Each row is a point on a tangle of strands that fork and nearly touch. The rows are in no order.
Points whose rows are less than 43.4 apart are linked; no others are. Some points are linked to none.
Gugir: -5 33 13 2 5 -12 -5 -14 -2 -2 -20 -12 0 -3 14 -5 29 4 -11 -8 8 -12 -7 -13 -4 18 -4 7 15 2 -8 6 -7 -11 -9 1 6
feg: -1 -1 2 21 3 -7 -2 -15 -10 -6 -8 -1 6 -11 -23 -8 7 -22 10 8 -20 2 -13 3 -16 -16 -15 -18 -15 12 -7 -4 5 -10 -7 14 11
vor: 2 21 -14 -4 9 -8 -8 -19 -1 -2 -13 17 15 -5 2 -4 10 10 -5 -10 9 -10 -14 -3 -5 -20 -10 26 12 -3 8 -9 8 -10 0 1 -3
Kirup: 14 -12 -8 9 -6 10 -14 -6 7 12 -8 6 -6 -13 1 -20 8 -5 4 6 -12 8 13 24 25 -15 4 6 6 14 -1 -12 -1 7 4 15 -4
duk: 8 -11 -17 -4 -11 15 -9 3 4 -6 12 17 3 16 14 15 -17 15 -11 4 5 5 18 3 4 -12 5 22 14 -4 8 -3 7 12 -2 -14 -3
vureg: -8 -3 16 1 -4 10 1 13 10 14 1 -35 -16 -1 7 -4 -3 -11 1 6 -7 9 11 4 8 32 9 -8 1 12 -6 14 -27 4 -7 6 -2
tev: -2 9 0 1 13 -3 -2 -3 6 7 -1 -4 4 2 5 1 7 12 -9 0 9 0 -9 -8 -4 4 -6 9 5 -2 -4 5 1 -6 4 -8 -3
Fomo: 8 9 2 0 -3 2 -3 1 1 6 -4 -2 5 7 2 2 -7 17 6 -4 15 5 -8 -10 -8 5 -5 11 10 6 1 10 5 -5 1 -6 -2
des: -16 -13 9 -10 26 -12 22 9 15 9 22 11 1 -16 -9 -8 -5 15 -1 5 2 0 -6 -6 -2 0 -4 -21 -14 -3 9 1 7 -10 24 -7 2
Gor: -9 -16 -14 17 18 4 1 -1 7 -2 17 -3 -3 -4 -7 7 16 -18 -6 29 -27 -1 0 9 1 -10 -4 -16 -12 -9 -6 -3 4 11 -7 1 4
Memi: -17 -13 6 -11 15 -8 23 12 17 -1 27 1 7 2 -7 16 -16 11 -1 11 10 6 -1 -9 -8 13 -6 -11 -7 -10 1 13 5 -4 16 -21 4
fidi: 0 7 -3 -8 -7 -5 5 -5 -8 -11 1 10 13 12 -15 21 -22 6 13 -9 16 -2 -21 -15 -21 -8 -14 8 -6 -6 4 8 10 -12 0 -8 7
tepi: 2 0 5 -20 0 -10 12 16 -3 2 7 29 0 -2 6 -6 -16 17 -1 -17 9 -7 7 -16 -5 1 8 -10 0 -8 21 -4 3 1 20 -15 -5
Teke: -13 -13 -15 -4 17 1 -2 -2 14 -4 23 10 12 14 11 17 1 10 -19 18 3 -11 -3 1 2 -15 -3 19 -2 -13 7 -8 8 0 -4 -18 -5
Buned: 1 -20 -6 3 -6 8 15 2 1 -2 7 12 -2 -9 -22 -6 -19 -2 14 -1 -2 14 -2 10 -3 -7 -5 -8 -3 9 5 7 12 -2 8 11 5
Bosos: -11 3 -20 4 4 -2 -4 -17 0 -15 5 9 17 15 -7 18 -4 0 -2 12 1 -9 -25 -3 -15 -24 -13 22 -4 -4 1 3 11 -7 -10 -1 5
nof: -7 -3 9 1 -16 2 19 8 -5 -6 0 -17 -3 5 -17 15 -17 -10 16 0 6 15 -7 -7 -7 23 -7 -17 -11 8 -5 20 -7 1 -3 5 5
bove: 8 8 3 -5 -22 4 6 -1 -16 -12 -5 2 7 16 -13 20 -21 2 19 -11 17 4 -13 -12 -16 4 -10 10 0 -2 -2 11 7 -6 -7 -5 6
fafez: 11 13 -4 2 -23 14 -14 -15 -13 -10 -8 -1 2 18 13 15 -1 -2 0 2 9 -1 -2 6 -3 -1 -1 35 11 3 -5 9 1 6 -19 2 -3
ziz: 10 11 24 -17 -5 -3 -10 11 -1 4 -11 -18 -12 7 24 -1 8 8 -2 -15 17 -9 13 -12 8 24 24 3 19 -7 0 2 -10 -1 -10 -3 -7
Gazo: -13 -1 -8 21 -6 6 -1 -6 -5 -13 3 -7 5 11 -12 16 4 -18 0 19 -11 8 -2 2 -13 -4 -14 0 -11 2 -13 8 4 1 -17 7 5
Tef: 3 20 2 2 13 -12 -3 -7 1 8 -17 1 3 -17 0 -18 20 5 -7 -17 -3 -5 -7 -4 6 -2 -4 1 5 -1 -1 -15 -1 -10 6 6 -3
zor: 8 -22 -8 9 -11 21 -5 0 16 4 9 6 -2 1 4 6 -18 10 2 17 1 24 18 15 13 0 -1 20 13 21 1 10 5 10 2 3 0
dodok: -5 -10 14 -5 -8 6 11 15 -4 4 3 -19 -14 -12 -7 -14 -9 -8 10 -10 -5 9 2 6 9 21 11 -27 -9 9 6 6 -18 2 5 12 -3
sosal: -22 13 -1 5 23 -12 3 -13 10 -4 12 -4 9 7 -5 15 8 4 -10 17 2 -8 -21 -13 -16 -4 -17 5 -11 -2 -6 9 2 -13 2 -10 3
zugav: 6 12 -3 17 -8 -1 -10 -22 -5 1 -16 5 8 -5 -13 -11 6 -10 10 -5 -3 1 -13 6 -4 -17 -12 17 2 18 -7 -3 4 -7 -3 16 3
bivo: -15 7 0 4 3 -13 1 -7 -13 -17 5 -5 3 9 -10 16 7 -15 -5 9 -12 -4 -9 -7 -18 -6 -11 -16 -21 -13 -8 -2 1 -3 -10 -5 6
patem: 3 13 -1 -3 -22 4 0 -8 -21 -19 -4 1 6 24 -1 25 -10 -2 6 -6 14 -4 -11 -9 -17 5 -7 16 2 -9 -5 12 4 -2 -17 -4 4
rem: 1 -11 3 7 18 2 9 1 21 23 3 0 -2 -19 -7 -21 -4 21 5 4 2 16 -1 4 8 6 -3 -6 8 25 4 12 2 -9 19 13 4
kanuk: 14 -4 -4 -14 -17 11 -8 8 -15 -11 2 8 -6 15 18 4 1 -3 -11 -13 3 -9 17 4 8 -3 18 9 4 -23 1 -12 -1 13 -8 -6 -4
zude: 0 -18 -6 -7 -21 12 19 15 -5 -16 11 3 -2 10 -2 12 -22 -6 3 -2 5 14 18 4 2 7 9 -7 -2 -12 4 6 0 16 1 -10 0
falim: -9 -10 -9 22 -2 13 1 -3 7 -1 6 -8 0 6 -10 12 1 -12 2 21 -12 15 -1 12 0 0 -11 8 -5 14 -12 12 7 5 -9 12 5
Sol: 5 -4 11 -3 0 2 2 11 13 19 -4 -7 -9 -17 2 -26 -5 12 6 -10 3 9 12 1 14 11 10 -11 12 19 12 3 -15 -1 12 12 -7
zunem: 12 19 12 -1 -3 -8 -2 -3 -9 3 -21 3 0 -9 -3 -16 8 0 7 -24 6 -5 -7 -8 1 0 1 2 3 3 1 -10 -3 -7 0 11 -1
mav: 19 7 -9 -4 -19 11 -16 -8 -7 -3 -6 12 4 13 14 6 -8 14 0 -2 14 0 7 3 4 -8 1 32 19 2 4 0 4 5 -7 -2 -5
pag: -3 -17 -3 -2 -21 8 18 11 -9 -14 5 -9 -5 4 -9 11 -14 -20 10 -1 -1 12 8 7 1 13 4 -17 -14 -6 -1 7 -3 15 -6 4 0
Mava: -1 -4 5 -4 -12 6 14 8 1 -3 5 -7 2 6 -9 10 -19 4 15 -2 14 16 -5 -10 -8 18 -6 -6 0 4 -1 18 1 -1 3 -7 4
kinu: 3 15 19 -7 12 -9 -5 10 8 12 -12 -21 -9 -4 18 -11 15 10 -10 -12 8 -9 8 -8 9 27 15 -5 15 -4 -2 -2 -15 -5 -1 -2 -6
tata: 0 -10 -15 12 -13 15 -8 0 -6 -6 4 -8 -5 12 6 16 10 -18 -10 17 -15 3 11 15 6 -3 2 6 -3 -4 -11 -3 1 17 -19 3 -4
kiz: -7 -6 -1 24 13 1 -3 -3 2 9 0 -15 -4 -15 -4 -15 24 -21 -1 15 -30 4 1 14 8 -2 -1 -26 -12 10 -8 -2 -8 1 -4 13 3
nafuf: 1 12 4 7 -4 3 -9 -7 -4 2 -10 -13 -5 7 13 -4 17 -5 -12 -1 -3 -5 4 5 9 5 5 8 4 2 -11 -2 -10 4 -11 4 -2
bovud: 5 -12 -11 -17 -15 -1 6 8 -14 -17 4 26 9 10 -6 12 -22 -7 5 -11 3 -12 3 -1 -10 -22 3 -1 -5 -21 13 -14 11 3 2 -10 3
siga: -22 6 5 5 26 -20 7 -10 9 -2 12 0 8 -1 -17 9 9 0 -1 12 -5 -5 -25 -10 -15 -10 -18 -9 -21 -1 -5 0 6 -14 6 -4 7
rez: 12 -12 -10 3 6 3 -6 2 12 15 -3 12 -7 -19 2 -26 8 6 -3 1 -11 5 17 16 23 -15 6 -5 8 11 9 -14 0 5 15 9 -6
Fefe: -19 26 0 -2 21 -14 -2 -18 5 -4 -2 -3 9 5 12 8 23 3 -19 7 9 -15 -17 -12 -18 1 -13 10 -3 -7 -4 6 -2 -11 -4 -13 3
Fono: 1 -19 -4 8 6 15 1 4 19 9 10 -4 -4 -2 3 1 -7 7 -3 15 -4 19 10 12 11 7 -2 9 8 18 -6 9 2 5 4 2 1
seta: -11 -1 12 -14 10 -16 25 7 2 -3 13 -8 -1 -5 -18 8 -12 1 7 -5 5 7 -11 -11 -10 13 -7 -31 -24 -2 -2 12 -2 -7 17 -5 8
Fome: 9 1 2 -17 -19 2 6 12 -11 -10 3 15 3 14 4 10 -23 14 8 -15 16 -2 6 -14 -8 5 7 3 6 -13 10 4 5 1 3 -15 2
Lidur: 12 0 0 -19 -17 3 -2 12 -16 -13 3 19 0 16 12 8 -12 9 -4 -19 11 -11 12 -9 -2 -1 13 7 6 -23 10 -6 3 6 0 -12 -1
danur: 4 2 -5 -11 -23 3 1 0 -24 -24 0 7 4 26 2 28 -12 -7 -1 -10 10 -7 -2 -5 -12 0 3 13 -3 -25 -2 1 4 5 -16 -7 4
Vetek: -2 7 -9 -2 2 -8 -1 -13 -7 -11 -3 16 18 7 -17 15 -12 3 6 -7 10 -10 -26 -11 -21 -23 -14 15 -8 -5 5 -1 12 -14 -1 -2 5
Zamav: 6 0 -11 14 16 -1 -6 -12 16 14 -6 11 6 -16 -11 -17 6 16 4 1 -3 9 -4 8 9 -18 -12 16 11 16 4 -3 11 -10 14 13 1
dit: 15 5 6 2 -21 13 -19 -7 -1 8 -15 -4 -4 3 10 -4 -2 0 4 0 5 5 10 7 17 -1 6 24 15 9 -4 1 -8 11 -10 10 -5
kapi: -5 -4 9 1 -23 6 13 11 -12 -12 -2 -19 -6 9 -7 16 -12 -21 12 -1 0 9 5 -2 -3 23 1 -14 -15 -2 -7 13 -12 9 -12 9 2
tosan: -6 11 -1 2 24 -11 0 -3 12 14 -4 1 5 -11 2 -10 15 12 -12 -3 3 -4 -7 -7 3 -3 -5 5 2 -2 -1 -6 3 -9 11 -5 -5
rul: 8 7 -8 -6 -1 -3 -11 -7 -14 -4 -11 7 -3 0 14 -8 20 -5 -12 -13 -4 -14 5 8 7 -12 11 7 5 -19 1 -20 0 5 -6 1 -6
devet: -5 -15 -4 22 4 15 -2 -2 20 12 4 -15 -3 0 -6 6 1 -3 -1 24 -11 19 3 17 11 9 -8 12 1 25 -12 16 0 4 -4 12 4
zuk: 11 9 -8 10 -11 6 -15 -16 -3 0 -10 6 6 4 -3 -4 3 -2 4 -1 1 3 -7 10 2 -15 -8 27 8 12 -3 -1 6 0 -4 10 -3
zodo: -10 -10 2 -7 7 -7 17 5 -3 -6 10 -9 -5 -8 -16 3 -5 -10 8 0 -9 6 -6 0 -4 7 -4 -34 -24 -6 -2 3 1 -1 10 0 4
Bik: 17 -13 -14 0 -13 7 -8 -1 0 5 -5 31 1 -8 -9 -17 -11 -1 10 -5 -4 2 10 14 6 -26 1 9 11 11 15 -12 13 4 16 10 -1
kapu: -10 5 20 3 4 2 -1 12 1 6 -3 -35 -12 4 10 -4 10 -13 -8 4 -10 0 8 0 3 32 10 -17 -6 2 -10 8 -27 -2 -7 5 0
gero: 6 28 -6 -2 2 -9 -7 -18 -3 0 -17 6 11 -2 7 -2 9 19 2 -9 16 -6 -18 -9 -9 -6 -11 28 19 4 6 3 7 -14 -3 -2 -1
Riz: 0 -6 9 -1 13 1 8 11 18 21 2 -14 -7 -15 1 -19 -3 15 3 -1 3 12 4 -2 7 19 5 -13 8 19 4 12 -11 -9 13 4 -3
Nik: -5 -7 -11 11 24 -5 -2 -9 4 5 9 3 0 -11 -8 -6 19 -14 -3 15 -20 -9 -9 5 0 -20 -3 -15 -10 -9 -2 -14 4 3 1 0 2
Vigu: 11 -7 -12 6 12 -6 -6 -9 -11 0 0 8 3 -13 -8 -9 16 -20 1 2 -22 -16 -6 7 -5 -28 -1 -15 -7 -14 5 -23 0 7 -1 1 1
lel: -13 -18 -1 -9 21 -10 16 7 13 0 25 23 8 -5 -9 -1 -7 10 1 7 0 -7 -4 -2 -2 -13 -2 -9 -12 -9 16 -8 10 -7 18 -13 0
Pone: -11 -2 6 -13 12 -9 11 11 13 5 16 1 8 6 1 13 -16 20 0 7 18 1 -4 -16 -12 15 -5 -4 1 -6 0 12 6 -9 14 -26 -1
nuni: 13 -14 -8 1 4 10 -6 6 -13 -1 4 -4 -9 -13 5 -12 16 -23 1 -1 -26 -12 12 17 12 -4 14 -30 -10 -14 2 -15 -9 20 -3 1 -5
boput: 0 5 0 -12 5 -14 0 -1 -16 -8 -2 13 2 0 1 4 6 -5 -4 -12 0 -17 -9 -4 -11 -14 2 -5 -13 -24 4 -20 4 -4 0 -6 -2
fuf: 2 17 11 18 -21 0 -12 -17 -14 -1 -23 -4 3 -5 -7 -9 3 -20 9 -4 -5 1 -7 3 -4 -6 -8 10 -2 18 -13 2 -7 -1 -17 18 8
zuvaz: -7 0 9 -6 33 -9 4 14 20 19 2 -14 -7 -16 12 -18 11 13 -19 -1 -1 -4 9 -3 11 19 7 -17 -2 -3 -1 -4 -10 -6 18 -10 -8
nibu: 8 3 -2 -3 7 -14 -6 -8 -22 -8 -10 7 1 -9 -2 -5 13 -17 -1 -11 -14 -20 -7 2 -9 -19 3 -17 -12 -19 4 -25 1 0 -2 -1 2
vuk: -1 -13 -1 -9 -5 1 17 9 0 -2 10 15 -1 -5 -13 -4 -24 8 9 -9 5 9 1 -6 -5 -4 -1 -12 -2 2 11 8 8 -3 15 -3 4
nonu: 6 -18 -21 2 16 1 -4 -3 9 6 12 25 6 -11 -7 -8 5 0 -1 14 -11 -13 -2 10 6 -36 1 4 2 -8 12 -21 11 4 5 -3 3
bivug: 2 2 11 -12 19 -4 0 17 12 14 -3 -11 -9 -6 21 -13 7 15 -19 -5 3 -7 17 -6 11 21 15 -12 5 -9 1 -7 -13 1 9 -11 -9
fomut: -21 -5 1 -6 15 -13 18 5 9 -10 25 -3 9 12 -13 26 -8 -2 -1 16 6 0 -10 -8 -10 5 -11 -6 -19 -14 -4 6 4 -3 6 -15 7
gifon: -10 -7 9 -8 17 -10 21 8 13 11 14 11 1 -15 -13 -6 -16 21 9 -2 11 8 -10 -14 -8 5 -8 -18 -4 7 10 14 7 -13 25 -5 6
meb: -12 1 3 24 21 -4 -1 -6 14 16 -5 -18 -1 -15 -7 -20 22 -8 -3 9 -20 7 -4 9 9 5 -5 -14 -6 21 -12 3 -6 -11 5 14 6
safa: 2 6 -7 -14 9 -14 -2 4 -10 -4 -1 25 7 -2 7 -1 7 5 -11 -11 6 -24 -3 -4 -1 -21 5 6 -3 -22 14 -24 6 -5 3 -11 -7
nabev: 2 13 2 -12 1 -11 -3 11 1 8 -4 15 5 2 14 0 -13 34 5 -6 24 -3 0 -22 -11 9 2 10 20 1 13 2 12 -8 11 -17 -4
Meru: -3 0 3 -15 -6 -3 9 13 1 -2 10 6 6 13 5 16 -22 20 6 -3 20 2 2 -18 -12 13 1 1 7 -10 4 11 6 -3 7 -25 1
Pip: 1 -13 1 9 -18 20 -4 11 13 3 3 -21 -7 11 10 18 -10 -8 -4 17 -1 14 16 10 10 20 2 15 6 13 -13 15 -11 16 -15 0 -2
gareg: -4 2 13 -15 3 -11 20 8 3 2 5 1 2 -7 -18 4 -18 16 15 -8 18 7 -15 -19 -14 11 -9 -20 -9 4 6 14 4 -16 17 -9 6
kom: 18 14 0 -8 -11 1 -13 -1 -6 1 -11 10 2 4 16 -3 2 19 -2 -11 16 -4 7 -6 4 -1 6 25 21 -3 7 -3 1 1 -2 -1 -6
leko: 7 -15 -18 2 15 1 -6 1 11 12 5 16 -4 -12 5 -16 11 6 -8 7 -10 -2 14 13 18 -24 3 1 6 -2 8 -18 8 6 9 -3 -4
zuguz: 1 5 0 -15 4 -13 3 11 2 8 5 30 5 2 15 4 -19 28 0 -9 16 -8 6 -22 -7 3 7 5 15 0 21 -5 8 -2 17 -21 -6
zarut: -10 15 14 5 7 -9 3 -1 -4 -2 -3 -15 -1 6 -4 5 9 -5 -4 -1 -1 1 -10 -11 -10 13 -8 -16 -14 -1 -12 7 -5 -8 1 -2 6
fip: -2 -20 -8 -2 5 6 13 9 -2 -2 13 -4 -9 -12 -9 -5 -1 -13 7 5 -15 5 1 12 4 0 6 -30 -13 -8 1 -2 2 9 6 2 1
let: 4 13 12 -3 -1 -2 -12 -2 -6 0 -13 -17 -10 0 22 -11 25 -5 -15 -12 -5 -11 13 2 17 11 18 5 10 -8 -6 -8 -15 6 -11 8 -4
dom: 1 -7 5 11 8 -9 9 -10 -9 1 -9 -2 -1 -19 -25 -14 3 -19 18 -2 -18 4 -16 5 -10 -9 -10 -29 -19 16 0 -3 5 -9 5 16 8
Gol: 14 -15 -14 5 -14 20 -16 -2 9 -2 8 13 0 11 13 11 -15 13 -6 12 3 14 21 12 12 -10 0 27 16 9 4 0 6 13 -1 -4 -5
vuzes: 5 -6 -5 8 -25 22 -10 -1 1 -3 1 -12 -5 17 10 21 -7 -8 -5 16 1 11 12 13 9 7 -1 28 7 9 -12 11 -4 18 -18 1 -4
kegek: -14 16 13 9 24 -13 2 0 11 9 -5 -22 -2 -5 1 -4 14 1 -12 4 -1 -2 -10 -11 -7 19 -6 -18 -8 5 -14 8 -10 -15 8 -3 3
beb: -4 10 10 3 -6 -7 2 -5 -17 -13 -6 -8 0 7 -10 8 2 -13 2 -6 -8 1 -6 -8 -15 5 -7 -17 -20 -4 -9 1 -3 -5 -9 4 6
zonog: -22 -3 -6 3 9 -11 10 -1 1 -14 18 -7 6 14 -11 27 0 -10 -5 21 -5 0 -9 -5 -14 -2 -13 -8 -20 -16 -9 4 4 1 -5 -8 5
bet: -14 31 0 7 12 -11 -5 -23 -1 -7 -12 -7 8 1 12 -3 30 -2 -19 4 5 -10 -8 -8 -13 5 -14 5 3 0 -8 6 -5 -12 -11 -1 11
Nak: 16 -6 -6 9 -14 11 -15 -5 -5 7 -9 -1 -7 -6 3 -14 11 -20 5 4 -17 -1 12 22 20 -13 9 1 1 5 -6 -14 -6 15 -8 13 -5
Pader: 9 -3 16 -14 -19 7 3 12 -20 -13 -6 -8 -11 5 5 -3 -6 -15 10 -21 -2 -5 10 1 5 13 16 -15 -11 -11 0 -4 -10 9 -9 8 -1
Dipoz: 2 -7 10 -6 -13 8 13 14 6 6 4 -8 -4 -4 -4 -4 -18 7 13 -5 10 14 1 -5 2 18 3 -11 5 15 4 17 -6 -1 4 2 -1
gigo: -6 27 12 -4 10 -13 -6 -5 8 5 -19 -21 -1 2 14 -4 16 17 -6 -1 19 -8 -11 -12 -7 27 0 8 20 6 -9 10 -1 -16 -5 -10 -2
rus: -3 18 6 -4 19 -13 -5 1 16 14 -13 -17 -1 -4 13 -6 5 29 -5 1 20 -4 -3 -12 -5 23 -1 8 21 8 -6 7 3 -15 3 -14 -9
pog: 9 1 -12 -8 2 -1 -10 4 -4 3 -2 20 2 0 8 -7 4 7 -12 -9 1 -11 8 3 6 -20 6 12 4 -15 11 -17 6 2 5 -5 -7
Gisas: 12 -10 5 -4 -15 8 0 7 6 13 -3 13 -10 -11 4 -24 -14 8 6 -10 1 9 19 6 17 -1 14 -5 13 21 16 -1 -8 10 14 13 -10
kege: -16 -18 -6 -4 19 -5 10 4 18 -2 29 17 15 6 -3 12 -7 14 -6 15 3 -6 -4 -2 -1 -12 -4 6 -8 -10 11 -5 11 -4 8 -17 1
numef: 5 -7 -5 11 17 1 -1 -4 22 22 0 11 2 -15 -3 -19 -1 23 1 4 1 14 5 5 12 -6 -7 8 14 22 5 3 7 -5 19 10 1
nufop: -3 -13 10 -2 -15 16 4 16 13 11 4 -30 -13 2 6 6 -13 -9 1 10 0 15 16 6 10 29 10 1 7 15 -5 17 -21 11 -10 3 -3
parar: 13 7 6 -2 -30 15 -15 -7 -14 -5 -12 -3 -5 14 12 6 -1 -9 1 -5 4 -2 7 5 8 0 9 24 9 -1 -9 2 -6 14 -19 9 -3
Sog: 4 -13 -12 4 -9 8 4 -3 -4 -8 1 11 6 4 -19 5 -15 -11 14 1 -3 8 -8 8 -8 -16 -9 9 -3 3 0 -2 15 -2 -1 9 6
sapa: 4 -21 -24 3 8 4 -3 -3 4 -4 12 22 11 -3 -14 3 -3 -8 7 15 -12 -12 -12 11 -4 -37 -2 7 0 -9 8 -17 15 5 -2 1 8
Taku: -11 -10 -11 15 5 10 -2 3 3 -3 10 -14 -5 8 3 12 14 -19 -12 23 -19 4 8 10 3 3 -2 -11 -10 -6 -13 -1 0 11 -11 -1 0
Pafo: 4 22 -1 5 -6 -2 -8 -13 0 0 -11 -6 7 8 4 4 2 13 7 0 16 2 -18 -7 -11 3 -11 23 15 13 -2 13 8 -10 -6 -3 0
detut: 3 -8 -21 -8 -3 4 -9 2 1 -5 9 26 9 12 11 6 -9 10 -14 1 2 -11 9 4 3 -25 6 19 6 -12 13 -13 10 6 -2 -12 -5
Rek: -14 8 12 -3 31 -15 5 6 13 12 3 -13 -2 -9 6 -7 17 3 -17 1 -3 -8 -5 -7 0 12 1 -19 -14 -7 -7 -3 -7 -8 14 -10 -4
Togu: -1 8 24 -6 -9 -3 1 8 -17 -10 -7 -19 -10 7 3 2 3 -13 7 -15 -7 -4 3 -8 -1 22 11 -22 -16 -8 -5 2 -16 1 -9 8 3
Remo: -7 12 1 20 6 2 -10 -12 8 9 -9 -18 -1 -1 5 -9 20 -6 -14 9 -9 2 1 8 10 4 -5 6 5 16 -14 3 -8 -2 -5 7 -1
rud: -10 -1 2 2 27 -16 9 -5 8 6 6 9 3 -14 -20 -6 4 0 7 2 -6 -2 -21 -5 -8 -14 -11 -14 -20 -1 1 -8 10 -14 12 3 7
kuv: 3 18 28 -4 -4 -8 -11 0 -13 -5 -18 -19 -11 -4 16 -11 21 -15 -2 -25 -3 -11 9 -8 11 15 21 -6 2 -5 -2 -4 -19 0 -13 13 1
dod: -1 -7 6 -17 -11 -4 21 13 -5 -4 10 16 -5 -4 -5 -3 -27 14 8 -16 11 6 6 -14 -6 7 6 -21 2 0 17 9 2 0 20 -11 -3
bal: 1 9 3 -10 8 -9 -8 9 14 14 -8 -1 -2 0 19 -5 -9 35 0 1 25 0 11 -18 -3 20 5 7 26 10 4 0 5 -8 7 -15 -9
gam: -2 -18 -24 10 0 10 1 -6 6 -8 11 13 8 7 -17 14 -11 -6 7 17 -8 3 -10 11 -7 -22 -7 17 -2 -3 2 -4 18 4 -6 4 9
kam: 7 12 -16 5 11 -6 -10 -13 7 6 -10 17 11 -12 -6 -11 6 13 -2 -5 2 -3 -7 2 4 -24 -11 25 12 5 8 -10 10 -9 9 6 -3
Nimuv: 11 10 1 -5 -5 0 -17 -6 -7 -1 -15 -4 -9 -3 22 -13 28 -3 -16 -13 -7 -12 17 11 23 -3 16 11 13 -10 -3 -19 -8 9 -10 7 -9
pibov: -2 -11 -2 7 21 -6 10 -5 4 8 0 7 -3 -22 -23 -17 3 -5 14 1 -13 4 -17 8 -5 -14 -9 -23 -14 9 3 -5 10 -11 12 14 7
fazo: -16 -2 -16 -2 15 -4 -1 -9 10 -10 18 9 17 15 2 21 1 8 -12 17 4 -13 -20 -4 -7 -16 -10 21 -5 -10 3 0 8 -6 -5 -12 -1
gebut: 16 -9 -12 6 -5 11 -12 -1 -10 2 -1 -3 -10 -2 11 -7 18 -19 -6 7 -20 -6 15 21 17 -11 13 -7 0 -9 -4 -19 -5 19 -10 3 -6
musa: -13 10 28 6 -6 -4 0 7 -13 -3 -7 -30 -9 0 -2 -2 5 -19 6 -4 -14 4 4 -6 -3 26 4 -27 -18 4 -8 8 -27 -4 -11 12 5
vese: -3 -13 15 -9 -21 9 20 19 -3 -2 9 -13 -12 -9 -8 -6 -24 0 11 -12 6 14 8 0 8 20 14 -24 2 9 11 14 -15 5 5 6 -4
gen: 12 -20 -6 -2 -16 9 3 3 2 5 2 27 -8 -11 -6 -20 -19 4 8 -4 -5 10 15 13 10 -14 9 -4 12 18 14 -2 7 9 16 12 -4
Kem: 13 13 13 -14 -10 -2 -10 6 -7 0 -11 -4 -4 8 19 -1 5 17 0 -14 21 -7 6 -13 1 13 12 14 22 -5 1 2 0 -1 -6 -5 -6
funin: 14 19 26 -9 -7 -9 -4 0 -15 -3 -23 -5 -8 -11 4 -17 9 -9 10 -34 3 -11 1 -11 6 8 16 -3 1 -2 3 -9 -11 -5 -5 16 0
subok: 2 -17 -5 -8 9 6 5 11 -9 -3 12 -6 -10 -18 0 -11 8 -15 4 0 -19 -5 8 14 10 3 14 -41 -17 -14 6 -9 -7 15 7 -3 -3
Sidi: -13 16 4 25 17 -6 -5 -15 12 9 -8 -15 4 -8 -5 -13 21 -1 -9 8 -8 3 -10 1 0 2 -14 0 1 20 -14 8 -3 -11 1 9 7
puv: 5 11 -8 15 -19 13 -15 -21 -7 -5 -11 0 5 11 2 6 2 -12 1 10 -2 4 -3 13 1 -12 -7 30 5 12 -10 6 1 7 -15 12 -2
div: 4 -14 -16 13 -15 21 -13 -4 4 -3 5 -5 -7 15 8 17 3 -11 -9 21 -8 11 13 21 13 -4 -1 22 4 7 -10 0 2 19 -16 2 -5
mulin: -5 10 -1 11 -18 7 -4 -9 -14 -15 -4 -6 5 19 -5 20 -1 -13 0 6 0 3 -6 -3 -14 2 -10 9 -5 0 -13 12 0 0 -19 3 3
melog: 6 7 12 7 -26 4 -14 -9 -19 -2 -24 -5 -4 -5 -1 -9 0 -29 12 -7 -12 -1 2 10 3 -8 6 5 -3 8 -11 -5 -8 9 -18 21 3
Meko: 16 -6 3 -12 -20 11 -4 11 -19 -11 -3 4 -9 6 11 -5 -1 -13 3 -15 -5 -7 16 8 9 0 19 -6 -4 -16 1 -14 -2 14 -7 3 -5
zovop: 2 -9 -9 -10 -20 8 8 10 -13 -20 8 6 4 21 0 23 -16 -10 -1 -5 7 3 8 2 -6 2 6 4 -5 -25 -1 -1 4 12 -8 -11 2

Follow the links from the first point to the second, and from the first to the third. Name the last point that the two ways share.
Dipoz / falim / gareg => patem
duk / gen / Remo => let
tata / kuv / zor => pog
kapi / Nimuv / des => patem
Remo / Fomo / vureg => let
div / vor / Fono => pog

A fork is a point with three links, a tip a point with one. Leave the first point through the second and follow the links. Name the first fork or tip that comes.
rus / gigo => feg
zonog / bivo => fafez
gero / vor => Bik
gifon / des => patem
vuzes / div => pog
kam / vor => let

A fork is a point with three links. Follow the links from the first point to the second and name the forks in between, in order.
zuk / kinu => fafez
vor / Fono => let, pog
Mava / let => patem, pog
detut / Zamav => pog, let
numef / meb => let
safa / gifon => pog, patem
Gol / kapi => patem
